A landscape with many valleys, sampled at points; each row gives a point and its height.
A ball rolls from a point to the lowest of its 2 nearest points, and stops where none of them is lower. Distance is the straight distance between rows; heights are no part of it.
j827: [-43  23 -18 -21  20  17 -13  11 -13   0 -19 -15  35 -79 -39   6  44  16
 -38 -65   6  14  41  58  35 -77   6 -10  -4 -13 -55]  (h 37.6)
j16: [ 13   4 -18 -41   4  20   8  63   1  26  -3 -12  -3   1 -32 -31  22   7
  -9 -43 -18   2  25   3   2 -17  18 -22  -7 -57  25]  (h 28.9)
j277: [ 51   5 -13 -58   6  33 -32  21  17  -7  29  -2   3  -4 -19 -33  22  27
  -8  21 -15  58  47  36  24   6 -18 -13   6 -13   4]  (h 42.0)
j949: [ 22 -18 -47 -45 -15   3 -29  10 -12   6 -16 -24 -17 -32   1  43  18  14
  63  45   3  23 -20  19  59  21 -30   5  36 -23 -12]  (h 62.1)
j40: [  2   4  26  61  60  -6   6 -15 -25 -38  -5  15  20 -40   2 -56  36  -3
 -60 -27 -19 -37  10 -24 -52 -37  33  28  43  51  25]  (h 30.1)
j849: [ 21 -17   2 -39 -97 -29  53  29   2  27   0 -16 -17  16  32 -17 -52  19
  53  14  38 -21 -31 -36 -37  26  33   9 -25 -24  31]  (h 16.1)
j524: [-24   8 -12  40  27  -4 -13 -31   0 -21  -3 -11  -6 -38 -11 -12   0  12
   1 -27  47 -10   0  22  24 -14  -5  27  36  58  11]  (h 15.5)
j126: [-34  14 -15  44 -30 -22  40  13  21   2 -31  22 -17  33  41  30 -43 -43
  39 -28  27 -44 -41 -32  -2  24  20  -4 -26 -12  11]  (h 19.7)
j271: [-13 -47 -23 -22 -50  20  27  18  -6 -28 -14  24  -2  -2   0  26 -19 -42
   1  39 -16  14  25 -37   3  -7  -6   9  10 -46 -15]  (h 14.5)
j975: [ 46   4  50 -37 -52 -37  -4   6  15  47 -17 -28   2 -27 -72  -7  15  75
   1  15  31  -4   1  17  23 -25 -16 -17 -79 -21 -30]  (h 16.7)
j927: [-25 -44  13   0  14 -19   4  23   0   0  36 -10 -18  35  13  -9 -72 -36
 -26 -33 -14  -5  55  14 -41  -9 -10  12  21  27 -44]  (h 45.4)
j798: [-33  -2   6   4  18   2 -11 -12 -10  31   9  22  23  74  12  -9 -11 -36
 -77   1 -72   5   0 -33   6 -33   9 -39 -21 -23 -28]  (h 8.4)
j642: [ -6 -33  24 -57 -60 -35 -16  13   7  49  33 -26 -28  59  35  29 -65 -19
  49  25 -33  12 -13 -28   4  28  -2 -20 -22  -7 -38]  (h 40.5)
j437: [-40  25 -25  25 -35  -9  39   3  34 -11   8 -17   8  25   7 -16 -67  -6
   5 -27  40  21  42  39 -13  17 -18  14 -62   6   6]  (h 47.7)
j81: [-19   9 -24  -8  12  -9 -36 -17  29  33  15 -14 -19  43  11  30 -38 -11
  29 -17  27   0  -3  52  55   9 -20 -28  -5  27 -22]  (h 50.5)
j664: [  7 -15  41  29   4 -33  49   9 -16 -25  11  -5 -50  -1 -16 -20 -67  14
   0 -17  42 -36 -17 -11 -56  28  -1  40  37  55  12]  (h 44.6)
j29: [ 29  36   1  20 -12  -8   5 -16  -9 -23 -31   2  32 -53  -1 -17  36  43
 -32  51 -11  30 -16 -33 -13  -5 -21  11 -15  -2  -6]  (h 37.5)
j626: [-16  77 -55  23  12  37  26  -6 -38 -32 -42 -34   1 -34  19 -10  32  40
 -26  -2 -27  60 -38  19  43   3 -18  18   8 -26  14]  (h 47.3)
j734: [-55 -25 -33   8  10  -2 -18 -16  15   1  42 -15  -7  47  32  15 -76 -43
   3 -27   5  18  44  38  15   5 -14  -2  16  50 -36]  (h 48.2)
j484: [ 56  26  69  14   2 -28   7  -3  38   9  11  27 -34  57 -36 -23 -28  41
   3  11  19   7 -20   9 -19  59 -19   5 -40  49  14]  (h 13.5)
j78: [-13 -17  -3   6 -50  -3  61   9 -12 -27  -5 -16 -44 -39 -14 -13 -59  24
  13   3  71 -13   5   1   2  10   6  45  37  33  29]  (h 45.9)
j931: [ 26   3  16 -28  -5  -9  14  34 -26  21  -7 -18  26 -49 -46 -28  40  36
 -37 -30  -9 -15   9 -38 -25 -52   8 -12  -9 -34 -10]  (h 31.5)
j423: [ 10  47  -7  39  -4  28  73  18   9 -76 -23   4  -1 -31  18 -36   5   7
 -37  -3   8  21  44  -3 -29  -2  13  47  -5 -20  52]  (h 19.5)
j713: [ -6 -11 -27 -34   4  16 -40 -33 -15  17  26  -5 -35  32  42   7   0  -4
  50  49  -3   2 -66 -12  45  30  10  -3  56  14  54]  (h 48.0)
j810: [ 33   3   8 -29   2 -27 -49  17  56  35   3   2  54  -8 -33  -5  26  18
  23  -9  15   9  49  75  12  -4 -17 -36 -86 -13 -31]  (h 22.2)
j286: [ -4 -32 -31 -25 -77   6  22   5  -3   2  -2  15 -24  11  33   7 -20 -12
  68  34  27 -12 -51 -26   8  32  39   9  27 -28  47]  (h 18.8)
j4: [ 23  -1  46   3 -85 -48  49  12  12  21 -16  14  -2  41  13 -15 -52  18
  11  23   8  -9 -22 -50 -46  31   9   7 -78 -13  -1]  (h 12.4)
j718: [  0 -11   2  -5   4  47  -5  -8  -2 -17 -16  58 -13  49  -6  35  33 -53
   4  52 -22   1 -37 -50  38  22  22 -13  30 -40  52]  (h 59.1)
j851: [ 40 -15 -15 -10 -16  34 -26 -30 -15 -26 -19   9   3 -65 -27 -20  79  34
  13  72   0  13 -19 -34  29   6   9   8  43 -10  55]  (h 39.7)
j230: [ 37  24  43  33  31 -11  11   2  49 -17  30  42 -12  75  51  45 -38 -32
  59  -9  -4 -19 -22 -10 -78  86  -3  -4 -36   8  23]  (h 26.8)
j496: [  4  36  18  22  39 -26  -1 -22  12   8  12 -32   2 -25 -20 -41 -26  42
 -22 -42  54   0   9  52   1  -7  -7  13   2  93 -20]  (h 10.8)
j163: [-34  -4 -37  11  40  12   9   8 -40   5  34 -46  -5  32  48 -54 -29 -23
 -21 -26 -36   0   5  -5 -38  -7  20  17  43  16  19]  (h 20.6)
j280: [ -59   -2   12    3    4    8   -5  -27  -29  -15  -22  -44   36 -116
  -45   11   67   21   -5  -50   62  -27   17   32   47 -104   13   18
    1    8   -1]  (h 30.3)
j516: [ -2  13  19  48  -2 -41  12  -6  27   4  10  -5  18  60  24   5 -65 -14
  -3  -2 -26  15  31  14 -54  36 -27   7 -70  33 -62]  (h 30.5)
j950: [ 48 -33  32 -14  -2 -40 -31  12  20  12  17  37  33  -5   4  19  11   2
   8  34 -29  -5  11 -29 -75  14 -35 -19 -10  13 -44]  (h 15.2)
j193: [-45 -75 -20  42  25  18 -10   7 -42 -52  15  10 -18 -13  34   9   0 -57
  27  -5 -37 -24  38  -8 -52  17  10  34  90  19  20]  (h 30.8)
j165: [ -1  25  32   1   3  18  13 -22   8 -35  14  -5   2 -36 -22 -48   9  35
 -95   1 -15  40  53 -16   6 -59   6   8   8  19 -12]  (h 23.4)
j464: [ 11 -22  28  33  25  20 -13 -11  -3 -30   2  49 -15 -19 -28 -23  36  -6
 -29  14 -10 -25  10 -32 -21 -12  18  12  63  20  47]  (h 27.7)
j879: [ 32  29  15  31  15  21   3 -37  13 -39  -1  34  43  10  18 -10  37   2
 -71  76 -33  60  17 -27 -19   6 -31  15   1  13  -9]  (h 36.2)
j405: [ 14  23 -18  22  -6 -27 -11 -36  -1  11 -22   4  56  12  50  23  11  -8
   8  52 -42  17 -42 -43 -21  31 -30 -12 -41   0 -34]  (h 62.4)
j526: [ 30 -45   3 -42 -23 -38 -42   0 -13  19  -8 -13 -16 -49 -16  60   9  10
  59  41  16 -20 -37 -10  11   0 -34  -6  42   6 -55]  (h 61.0)
j838: [-98   0 -81   6 -19  17  16  -5 -16  22  -5 -37 -12   7  40  -9 -24 -24
  36 -36  11 -25 -33  19  33  -8  33 -17   4 -24  59]  (h 20.3)
j654: [ -4   8 -21   4 -61  29  41   0  -2 -59 -14 -17   5 -86   3 -41  18  20
   4  20  37  32  45 -15 -14 -12  23  40  13 -13  47]  (h 17.6)
j613: [ 33  17  10  51  27   5  14 -22   9 -45   4  47 -25  27  44  32  -6 -10
  29  39  25  -1 -45 -11 -44  86 -20  33  31  31  49]  (h 55.7)
j87: [  2 -18   9 -13 -12 -37   3  24 -23  23  16 -34 -24  55  43  36 -77 -18
   8  13 -52  13  -1 -21 -33  30 -30   5  -7  16 -82]  (h 37.8)
j214: [ -5  18   4 -14  11  42  24  20 -12   4   1   0 -10  -2 -42 -48  16  26
 -90 -18 -31  15  31 -15  32 -47  18  -9  11 -40  15]  (h 26.2)
j854: [-15   7  10  93  54 -14  -4 -11 -10 -43 -20  19  64 -59   8 -14  61 -28
 -21 -54 -13 -40  38  -8 -60 -38  33  21  15  41 -16]  (h 32.3)
j323: [ 61  11 -10  26  61  36  13  76 -28 -36 -15  30 -32  -4  10  34  37  -8
 -26 -34 -41  17  30  20 -28  20   4  28  72 -17 -34]  (h 42.8)
j520: [-75  31 -52  17 -22  10  -5 -61  10  30  -4   0   3  21  24 -20 -19  -8
  19 -12  45 -12 -56  24  51  -5  21 -28 -29   4  62]  (h 24.6)
j996: [ 24  36  60  19 -32 -32  37  14  27  -9 -29   5 -10 -20 -74 -12 -22  39
 -35 -32  57 -13  32  13   1 -21 -15  16 -76  20 -25]  (h 50.9)
j835: [-47  -4 -28  -6  29   3 -18  -5 -25  32 -17   1  52 -34 -13 -21  56 -11
 -16 -43 -25 -29 -21  -7  13 -55  30 -45 -19 -33  11]  (h 22.4)
j109: [ 45 -61  30 -46 -24 -32 -30  -8  -7  22   1 -28  11 -87 -51  36  27  28
  38  29  59 -26   9  -8   3 -44 -32  -3  17   7 -40]  (h 60.1)
j833: [-25   2  -9  25  -7 -30  13 -30  29  13  41 -26  13  65  51  -2 -90 -32
  37 -20   0  -9   3 -10 -64  50   3  -4 -43  34  -7]  (h 26.7)
j39: [-14 -17  49 -39 -50 -38 -12  29  40  41  40 -28 -56  77  -3  15 -87  -9
  56 -26   0   4  19  25  15  21   5  -8 -50  18 -20]  (h 43.3)
j240: [ 27 -32  26 -38  -2  -9 -25  -7 -32  34   8 -49  30 -97 -56  -8  72  35
  20  -7  53 -44   2 -11  -5 -75   4   7  21   6  -3]  (h 59.0)
j744: [-12  -3 -37  18 -47   1  41 -14 -18  -2 -16   8   3  30  73 -10 -13 -28
  38  32  -9 -25 -63 -60 -25  37  33  13  -1 -28  56]  (h 21.0)
j699: [  1 -12 -54 -42 -38  21  18  23 -28   4 -15 -45 -20 -62 -20  -7  25  29
  30  22  23  16 -16   4  49 -14   7   9  34 -32  15]  (h 63.3)
j263: [ -8 -18 -24 -47   1  -4   0  72 -40  28   2 -83 -31 -44 -25  20 -11  18
  22 -54  24  -1  25  34  19 -31  -9  22  37   1 -43]  (h 54.2)
j529: [ 17  -8  67  -4  28  19  -8 -53  22 -12  62  62   6 114  64  37 -33 -49
   3  65  -8  26 -16 -19 -74  92   2  -9 -24  14  46]  (h 57.7)
j454: [  0  24 -25 -65 -30   4 -18   1  21  57  31 -65 -26  38   4 -31 -24  46
  50   3  23  22 -16  65  46  12  12 -32 -46 -23  43]  (h 65.2)
j752: [ -6  45  36   2 -60  -3  63   5  -4  -5 -37 -23 -17 -57 -51 -15  -6  70
 -51 -21  50   7   7 -11  24 -44  -3  14 -46 -10 -11]  (h 48.9)
j536: [ 39  -4  75  17  75  20 -21 -30  26 -39  57  87  -6  91  46  58   5 -19
 -13  41  -3  21 -21  12 -85 103 -26  -1   3  31  14]  (h 56.9)
j515: [-36 -12  -8  66 -16  50  19 -22 -18 -85 -18  13  -3 -54  -7 -38  49 -32
 -12  27 -14   8  34 -20   4  -5  42  43  56  -2  83]  (h 20.8)
j583: [ 49   1  31 -23 -34 -32 -20   5  49  10  -3   1  50 -54 -52 -20  34  38
  -7  14  23  14  55  24 -16 -34 -28 -17 -68  -9 -24]  (h 19.6)
j946: [-31   5 -14   6 -20   2  43  31 -49   8 -51 -36   7 -72 -29   5  35  16
 -12 -36   9 -24 -20 -39  -2 -44  13  11   2 -41 -10]  (h 34.5)
j45: [ 20   2  28  39  50  22  -9 -24 -10 -84  22  26 -36 -48   0  -8   1  23
 -22  15   4  32  21  29 -20  20 -24  51  88  86   2]  (h 32.2)
j25: [-18 -31 -34  37  19  11  25  25 -13 -60   2   8  22 -18  50  -4   3 -57
  -8  -6 -39  -5  54 -18 -66  -7   4  33  28 -20   0]  (h 32.9)
j944: [ -65  -14  -24   25    4    5  -15  -15  -59  -13  -21  -72   29 -102
  -14  -20   68   11   25  -35   24  -17    6   15   12  -57   24   33
   37   33   31]  (h 25.8)
j836: [ 38   8  39  64  82  12  27 -30  12 -59  30  67 -14  56  56  37 -10 -26
  -3  32  -6 -21 -21   3 -97  82 -12  20  12  30  43]  (h 56.3)
j724: [-21 -43 -16   3  -7  -1 -19  -6  23 -13  -8  42  31   3  13  17  11 -61
  25  22 -25 -20  13 -33  -8   3   0 -23  -5 -38  12]  (h 17.3)
j906: [ 20  23  29  35  26 -57  22  13 -24  24  -4 -29  -5  56  49  15 -68   2
 -32 -13 -57   9  -2  -3 -61  23 -21  23 -34  36 -95]  (h 34.2)
j924: [  1  57  46  20  29 -28  20   1   7  44  24 -33 -52 104  -2  -6 -92  22
  11 -26 -18  17 -39  26  20  57   6   2 -34  60 -22]  (h 14.7)
j674: [ 62  -3  13 -64  17  35 -42  33  17   3  36  11  -4  47   1  30  22  -8
  22  42 -29  55  20  26   4  56 -32 -20  10 -20   4]  (h 43.2)
j449: [ -3  10   6 -10  27   3 -46 -24  25  48  21  29  45  42  -6 -44  27 -15
 -16 -23 -27 -23   1  -2   4 -21  19 -58 -39  -7  28]  (h 22.6)
j682: [ -7  -4  53  36  -4 -31  10 -11  41 -11  -2  47 -13   2 -63   5 -32   7
 -22 -29  57 -29  27  23  12 -19 -21   1 -28  56 -27]  (h 52.9)
j332: [ -4   0  26  39   2 -15   1  -5  25 -28 -22  42  24 -32 -38   5  17 -11
 -35 -11  16 -19  23 -15   2 -31 -15  -2 -15   8 -30]  (h 54.7)
j360: [-47  -9   6  44  36   1 -24 -16 -52 -23 -12 -50  -8 -79 -20 -11  34  13
 -11 -48  33 -22   9  17  25 -53  18  52  79  91  -6]  (h 20.4)
j704: [ 53 -25  40  -3  58   3   9  32 -29  -2  35  22   2  57  34 -24 -16  -5
 -69   6 -77   8  33 -12 -85   3   8   2  19  10 -35]  (h 37.4)
j369: [  1   0   3 -13 -88   2  60   4  -6   3 -16 -22 -14 -48 -28 -26 -21  54
  -3   3  86 -18  -9 -16  12 -22  18  21 -22   0  27]  (h 47.2)
j266: [ 10  -9  -5  -6  22  -1 -49   3  30  20  -2  19 -10 -11 -30  15  22  -7
  32 -22  39 -32   0  35  48 -13  -6 -32  12   2   1]  (h 52.3)
j914: [ 18   5 -19 -19  28  21  -8  25 -31 -17  15 -34 -50 -13   0   5 -25  28
  -9   0  -1  39  17  32  24  21 -31  40  90  42 -21]  (h 27.2)
j773: [-13   8 -46 -34 -18  -4   2  51  -5  21   2 -60 -18   4  22  17 -40   6
  45 -27  11  22  19  38   7  15 -21   3  -2 -19 -30]  (h 52.1)
j885: [-14 -13 -16  41  44   6 -36   2  -4  -6 -15  28  29 -25  -8 -10  62 -26
  -6 -27 -21 -38  -3  -9  -3 -14  21  -6  26   8  25]  (h 25.4)
j474: [ 16  22  34  47  69  43   2 -45  16 -66  32  59  18  32  23 -15  21 -17
 -94  47 -26  48  50  16 -21  -7 -11  26  28  46   4]  (h 35.1)
j311: [-56  -1 -10  -5  -4 -14  10   7 -11  10   0 -46  31 -66 -24 -11   3   7
 -12 -69  55 -11  30  26  15 -74   5   8 -11  18 -10]  (h 34.3)
j581: [  8 -46   4 -35  10   9 -24  33 -28  -2  11 -30 -34 -74 -60  28  30  21
  18 -28  40 -24  32  26  23 -37  -3  23  74  25 -24]  (h 56.1)
j787: [ -25  -24  -33  -33  -35   19   15    0  -16  -36  -12  -20   41 -102
  -19  -22   49    8   -2   15  -11   27   45  -23   -1  -49   13   17
   12  -44    4]  (h 14.8)
j336: [-10  22 -51 -45  35 -10 -43 -13  15  43 -32 -14  53 -17  -1  45  51  -2
  51 -24 -26 -12 -52  61  58 -18   1 -54 -48 -62 -41]  (h 13.7)
j67: [-31 -15   7 -32 -33 -16 -33 -58  20  25   6 -10  34 -26 -33 -26   5  32
 -40  26  15  14  18  30  54 -74 -15 -33 -58  -4 -29]  (h 10.0)
j158: [-61 -31 -50   1 -20  19  28   8 -19  -6  19 -17 -12  11  24 -34 -37 -31
   2 -17   5 -15  15 -14   4 -17  36  11  29 -13  53]  (h 15.4)
j12: [  2  21   1 -33  -3 -24  -3  27 -18  61 -18 -50   3  -4 -20  21   2  37
   1 -44   0  -4 -26  17  25 -25  -7 -29 -51 -15 -51]  (h 13.1)
j676: [ 39  21  -4  15  49   2 -34 -10   0   7  12  21  11  22  25  -1  23   7
 -17   3 -28  14  -1  16 -12  24 -13  -6  25  39 -24]  (h 42.7)
j182: [-11 -16   7 -17  -2   6 -21 -30  26  13  30  32  28  70  27 -21  -3 -53
  -2  20 -29  -9  -1 -41 -20  11  19 -46 -29 -25  42]  (h 20.1)
j428: [ 47   0 -10 -41 -23  36  -4   8  10  -9  23  11 -26 -22 -26 -33  33  26
   6  40  17  22   7  -8  21  13  -4  -8  34 -28  64]  (h 40.8)
j73: [ 50 -29  27 -33   1  16 -16  19   0  22  -4  40 -63  12 -44  43  27   7
  19  35 -18 -31 -54 -39  46  18   8 -31  46 -43  12]  (h 23.3)
j456: [-59  -3 -31 -12 -10  12  10  16   9  15 -32  22   8  23 -10  32   7 -47
 -11 -33 -26  -6  -6   3  54 -25  10 -32 -35 -66 -19]  (h 8.8)
j663: [-27  49  13  -5 -12 -11  27  20   3  28   0 -32 -58  72 -20  -4 -79  20
 -19 -30   6  32   1  42  55  18 -17  11 -36  19 -33]  (h 20.2)
j795: [ 45  -8  33   9  56  31  -9 -25  15 -50  53  45 -13   9   6 -28   1  11
 -42  30 -12  41  44  29 -48  25 -23  23  57  53  19]  (h 33.7)
j830: [ -8  47  18  20   4  -3 -16 -31  39  30  10  -2  15  76  -9 -26 -28  18
  -3 -23   0  23   5  40  25  24 -11 -25 -86  23  10]  (h 12.3)
j856: [ 32  -3  20  13 -27   4  31  -4   1 -27 -19  49  -3  53  41  61 -12 -36
  -2  78 -18  19 -35 -58 -29  56 -29  17 -26 -29 -19]  (h 60.5)
j74: [-32 -24 -35  15 -14 -15  20 -20  -7   2  29 -16   9  33  69 -13 -56 -36
  44  18  -8 -21 -10 -35 -63  37  11   9  12  14  35]  (h 23.5)
j470: [-12 -11 -30  16  45 -16 -61 -33 -32  23 -10  -2  21  -7  21  22  26  -5
   1   6 -40  -5 -33  -2  34 -10 -10 -11  54  41 -48]  (h 44.7)
j300: [ 13 -28  31  -2  -4 -19 -35 -36  41  -3  42  48  42  25   8 -25  -6 -12
  -3  38  -3 -10  21 -21 -58  18 -20 -32 -24  21  26]  (h 18.0)
j968: [ 19 -31   2  -6  32   6 -42  25 -28  13 -13  22 -38  -8 -34  45  35 -16
   9  -6 -35 -32 -21 -27  28  -7   6  -8  78  -8 -11]  (h 26.0)
j540: [ 21  20 -25  26  41   7 -13  34 -14 -10 -22   6  18 -31   9  16  30 -14
 -23 -17 -38  22  26   2 -12  -5  -7  19  32   5 -58]  (h 40.9)
j760: [-31  27  20 -33 -51  22   9 -22  14  46  24  -8 -24  99   9 -26 -33   8
 -12  12 -12  23 -32   8  64   6  27 -34 -58 -32  45]  (h 11.9)
j846: [ -2  16 -15  33 -13   4  58  17 -28 -19 -31  -9 -35   4  20  -9 -17   2
 -28   6  -5 -14 -33 -35  -5   8   9  26  14 -17  11]  (h 39.9)
j444: [ -7   7 -13  32  18  15   6   0  43 -42 -33  61  52 -16  -9  32  39 -47
 -26  -3 -25  14  48  -6   2  -5 -18  -4 -28 -40 -38]  (h 55.9)
j370: [ 15 -22   2  34  72   7   7  33 -25 -25  15  17  19   9  39 -20  -7 -38
 -53 -42 -58 -10  56   5 -81 -18  18  20  30   3 -45]  (h 35.3)
j811: [  3 -22   0  25  36 -16  -1 -26  19 -15  47  23 -10  46  73  28 -54 -30
  65   7 -11 -24 -26 -16 -95  82  -5   1  20  47  30]  (h 25.7)
j134: [-28   3   5 -24 -15  -2  25  -2 -50  45 -53 -43  18 -85 -57  20  64  43
  -3 -37  29 -45 -63  -5  33 -73  17 -18 -29 -50  -6]  (h 37.7)
j891: [  5 -12   5 -41 -49  -8  -4 -29  19  27 -16 -14   5 -34 -57 -13  19  44
  -7  15  52 -20 -11  17  53 -55  10 -28 -43 -32  14]  (h 13.4)
j976: [ 19  -8 -33 -59  38  -5 -61  -8 -15  44 -22 -35  29 -48 -33  27  66  21
  25  -6  -7 -16 -28  63  72 -45  -4 -40   2 -36 -67]  (h 11.7)
j982: [ 30  18   4  20  -3 -17  -7 -30  19 -10  -4  25 -21   7   9  10 -23  20
  35  27  52  -9 -40  11   2  52 -33  13  17  44  25]  (h 54.9)
j180: [ 33 -10  26 -15 -47  17  24  -3  12 -10 -34  64 -28  35   8  44   1 -11
  29  56   5  -6 -55 -67  12  42   8  -2  -2 -37  21]  (h 59.8)
j258: [ 19   8  24 -31 -14   7  -7  16  15  32   3   7 -67  50 -29  12 -16  14
   7   3   4 -21 -42  -6  58   6  14 -27  12 -13  22]  (h 20.7)
j462: [ 42  42  30  29  31  27  38   2  17 -69   7  20  11 -29  10 -44  27  19
 -75   3 -20  36  59 -14 -48 -25   6  34  -3   1   9]  (h 21.1)
j265: [-15 -57  -1   3   1  -3 -15  23 -20 -24   5  17 -37 -14   4  32  -3 -18
  35   5  -2 -27  -7 -17 -23  21  -1  14  78   8  14]  (h 28.7)
j605: [-17  -1 -58 -37   3   4 -19 -12  18  10 -25  -4  66 -22   7  11  47 -23
  39  14 -27  12 -23  10  24   8  -8 -31 -39 -59  -8]  (h 16.0)
j549: [-20 -13  16  12  -8 -23  41  17 -10  -9  -1 -13 -17   2  -5 -20 -47  -5
 -30 -23   7 -26  12 -30 -37 -21   2  25   9  17 -20]  (h 42.4)
j365: [-42 -16 -42 -26   7   2  -4  -4 -47  19  28 -54  36 -11  36 -62 -12   3
 -33  -8 -51  17  22 -22 -34 -41   7   1  10 -12   0]  (h 25.1)
j77: [  4   4 -32 -61 -55  24  29  29 -13  36  14 -51 -39  -2 -21 -43 -14  52
  16   1  36  13  -4  25  37 -10  26  -8   2 -34  55]  (h 64.4)
j38: [ 44 -45  36 -45 -26 -52 -19  19  -7  28  23 -22   0 -16 -15  -1 -24  36
  25  28   4 -10   7 -19 -56   8 -19  -5  -1  25 -29]  (h 12.2)
j817: [-12  23 -66  18  -2  33  25  35 -37 -34 -53 -31  10 -53   4  15  46  -4
  10   4 -41  32  -2   0  30  12   0  37  29 -47   3]  (h 45.8)
j14: [ 28   5  13 -33 -27 -17   9  33 -14  51 -30 -35 -45 -12 -45  28   0  36
  19 -19  41 -36 -46 -13  40 -17  10 -17  -3 -27  -8]  (h 17.1)
j860: [ -4  18   4 -32 -21  19 -25 -16  42  32  15  12  13  67 -22 -11  -6   3
  -5  17   1  38  18  48  63   6 -12 -40 -70 -31  14]  (h 8.7)
j670: [ 47  25  13  17  29 -28 -45  -8  37  23  -8  27  -8  -1   3  25  29   9
  59  -4  39 -43 -59  11  16  39 -16 -31   2  21  15]  (h 53.7)
j401: [-46  14 -11  57  10  29  19 -32   2 -70   7  18 -18 -26  -6 -34  -7 -11
 -19 -12  29   2  31   8  11  -7  24  44  48  38  63]  (h 18.9)
j383: [-14  14 -18 -14  -4  24  16  16 -16 -11  11 -27 -51  46   0  13 -55  -5
 -29  11  -4  47  27  31  51  19 -30  21  20  13 -29]  (h 24.1)
j719: [-27 -21 -52 -36  -8 -11 -22 -24   3  38 -21 -21  51 -50 -12  -8  54  -9
  51 -13  18 -43 -37  18  27 -45  23 -39 -36 -55  28]  (h 19.0)
j139: [ 37  41  83  25  22 -22  -2  -3  35  14  30  24 -72  95  -4  32 -67   7
  36 -14   3   6 -41  27  -4  91  -7  12 -22  58  -6]  (h 9.7)
j299: [-35   6 -22  -9 -13  56  29 -27 -25  -8 -17  28  10  70  29  15   6 -45
 -49  51 -38  40 -24 -46  38   3  17  -6 -10 -59  26]  (h 58.2)
j640: [ 12 -19  -2 -55  -1  19 -38   8  12  35  40   3 -20  40  46  10   1 -31
  69  11 -35 -12 -53 -26   3  37  32 -40  27 -30  50]  (h 46.3)
j255: [ 26  13 -34  22  44  50  14  41 -27 -43 -33  17 -19 -12   6  28  63 -28
  -1   7 -49  30   5  -4  15  35  -3  36  67 -46   9]  (h 44.4)
j693: [-16  -8  -7 -27 -43   0   4  22  43  13  33 -14 -23  58   8  -9 -59 -20
  44 -26  30  16  47  48   7  29   4 -10 -43 -11  17]  (h 45.6)
j828: [ 37  64  39  10  22 -18 -15  -1  34  43   1  10 -34  65 -20 -17  -8  40
   6 -27  18 -12 -43  28  38  31   7 -25 -56  13  19]  (h 16.3)
j372: [-11  23  -7  12  18  44  21 -19   2 -13  12  13  43  87  55  15  -6 -54
 -55  38 -34  53  24 -14  -8  24  -1  -2 -45 -43  13]  (h 57.5)
j503: [ 16  32  30  26 -21 -30  14   9  54  10 -11  36 -15  46  12  34 -41 -27
  54 -17  27 -33 -25 -10 -18  63  -6  -9 -54  -8   1]  (h 23.7)
j344: [-21   6  12   7  26 -16 -24  -3   5  38  10  -5  46  -3 -15 -44  12   1
 -48 -60 -11 -22  18  -1 -25 -48  18 -34 -32  10 -15]  (h 25.5)
j900: [ 36   3  -8  22  58  14 -17  24 -44 -42  -3  -7 -26 -56  13   3  27  26
   2  -8 -16  23  18  30 -19  21 -10  56 104  63 -27]  (h 30.0)
j331: [-41   2 -35  13  13   0 -27 -42 -24  23 -12  -8   4  -1  19  -6  27 -11
  13  13 -19 -14 -61 -21  49  -4  22 -22  33  -1  27]  (h 46.9)
j400: [ 36 -12  13  31 -24  -6   8 -29   5 -37 -25  32  28 -66  -3 -27  46  28
   3  64   8 -11 -20 -54 -42   2   0  19  16   4  46]  (h 38.6)
j923: [ 48   2   4 -56  18 -13 -54  44  30  59   4 -27   3   6 -43   6  35  24
  40 -33   6  -5  18  67  39 -11   3 -52 -45 -43 -31]  (h 24.4)
j422: [-14  13 -44  -6  29  11 -10  24 -10  -9 -46  13  43 -37 -20  38  41 -17
 -29 -36 -43  25  28  27  38 -35  -8  -7  -2 -27 -91]  (h 39.3)
j8: [-44 -31 -32 -21 -35  26  17   4   1 -17   4   2  14 -30 -16 -26  -7 -17
 -17   0   3  11  41 -13  20 -42  12   3   3 -40  18]  (h 10.9)
j987: [ 30 -39   8 -46  20  16 -38  34  15   2  44  39 -24  39  18  37   0 -32
  56  17 -29   5  -8  -8 -22  50 -13 -21  46 -20  12]  (h 44.5)
j522: [ 35  24 -11 -14  39 -29 -49  14 -31  60 -29 -27  31 -44 -13  29  49  42
  -4 -42  -3 -14 -39  39  24 -44 -12 -26  -9  19 -87]  (h 9.8)
j48: [-31  38 -11  69   5  -9  22 -16 -39 -17 -58  -4   5 -33  -1 -15  30   9
 -25 -22  -3 -40 -52 -37   2 -15  13  26  10   8  27]  (h 37.9)
j649: [-60 -14 -29  -9 -76 -12  43   7   9  21 -32  16 -11  19   3  35 -36 -44
  28 -22  21 -40 -28 -31  38 -21  28 -22 -45 -56 -14]  (h 14.4)
j619: [ 27  48  12  59  18 -19  31 -22   2 -21 -31  25  25  54  57  38 -14 -19
 -21  52 -25  18 -28 -33 -42  53 -35  15 -51   2 -29]  (h 61.3)
j984: [-16  -2   7 -17  -4 -20 -27 -43   9  19  28 -33  10 -22 -21 -46 -25  33
 -24  -1  41  13  26  50  33 -51 -22 -17 -12  54  -7]  (h 5.5)
j64: [ -7   7   5  46  13  27  37  -1  25 -53   0  49  26  38  27  10  -6 -58
 -63  21 -24  32  54 -14 -27  -4 -11  15 -34 -24 -10]  (h 56.8)
j85: [-40   5 -56   5 -35 -10  10  -3  10 -12  -7 -42  26 -41  26   7 -36  -4
  33 -19  44  22  23  21  -8   2 -27  14 -29   2 -14]  (h 49.9)
j281: [  9 -34  42 -35 -60 -47  18  17  -6  35  13 -11  -5  24 -20 -29 -46  16
 -17  23 -17 -15  -3 -60 -49 -11  18 -14 -40   0 -15]  (h 7.8)
j862: [  22  -40   19    5   30   -5  -58   -2  -28   -4  -16   -2   14 -104
  -50   13   90   18   14  -13   22  -35   17    9    2  -48    5   15
   72   43  -17]  (h 57.6)
j988: [-57  -2  10  -6 -21  -1 -12 -34  12  26  -8  15   5  47 -20  -5 -20 -20
 -45  -8 -17  -8  -8 -14  52 -37   4 -48 -51 -29  -2]  (h 3.6)

Where does a ball stop that starts at each point below?
j704 | j522
j846 | j8
j817 | j984
j331 | j984
j642 | j281
j77 | j281
j674 | j139
j626 | j139
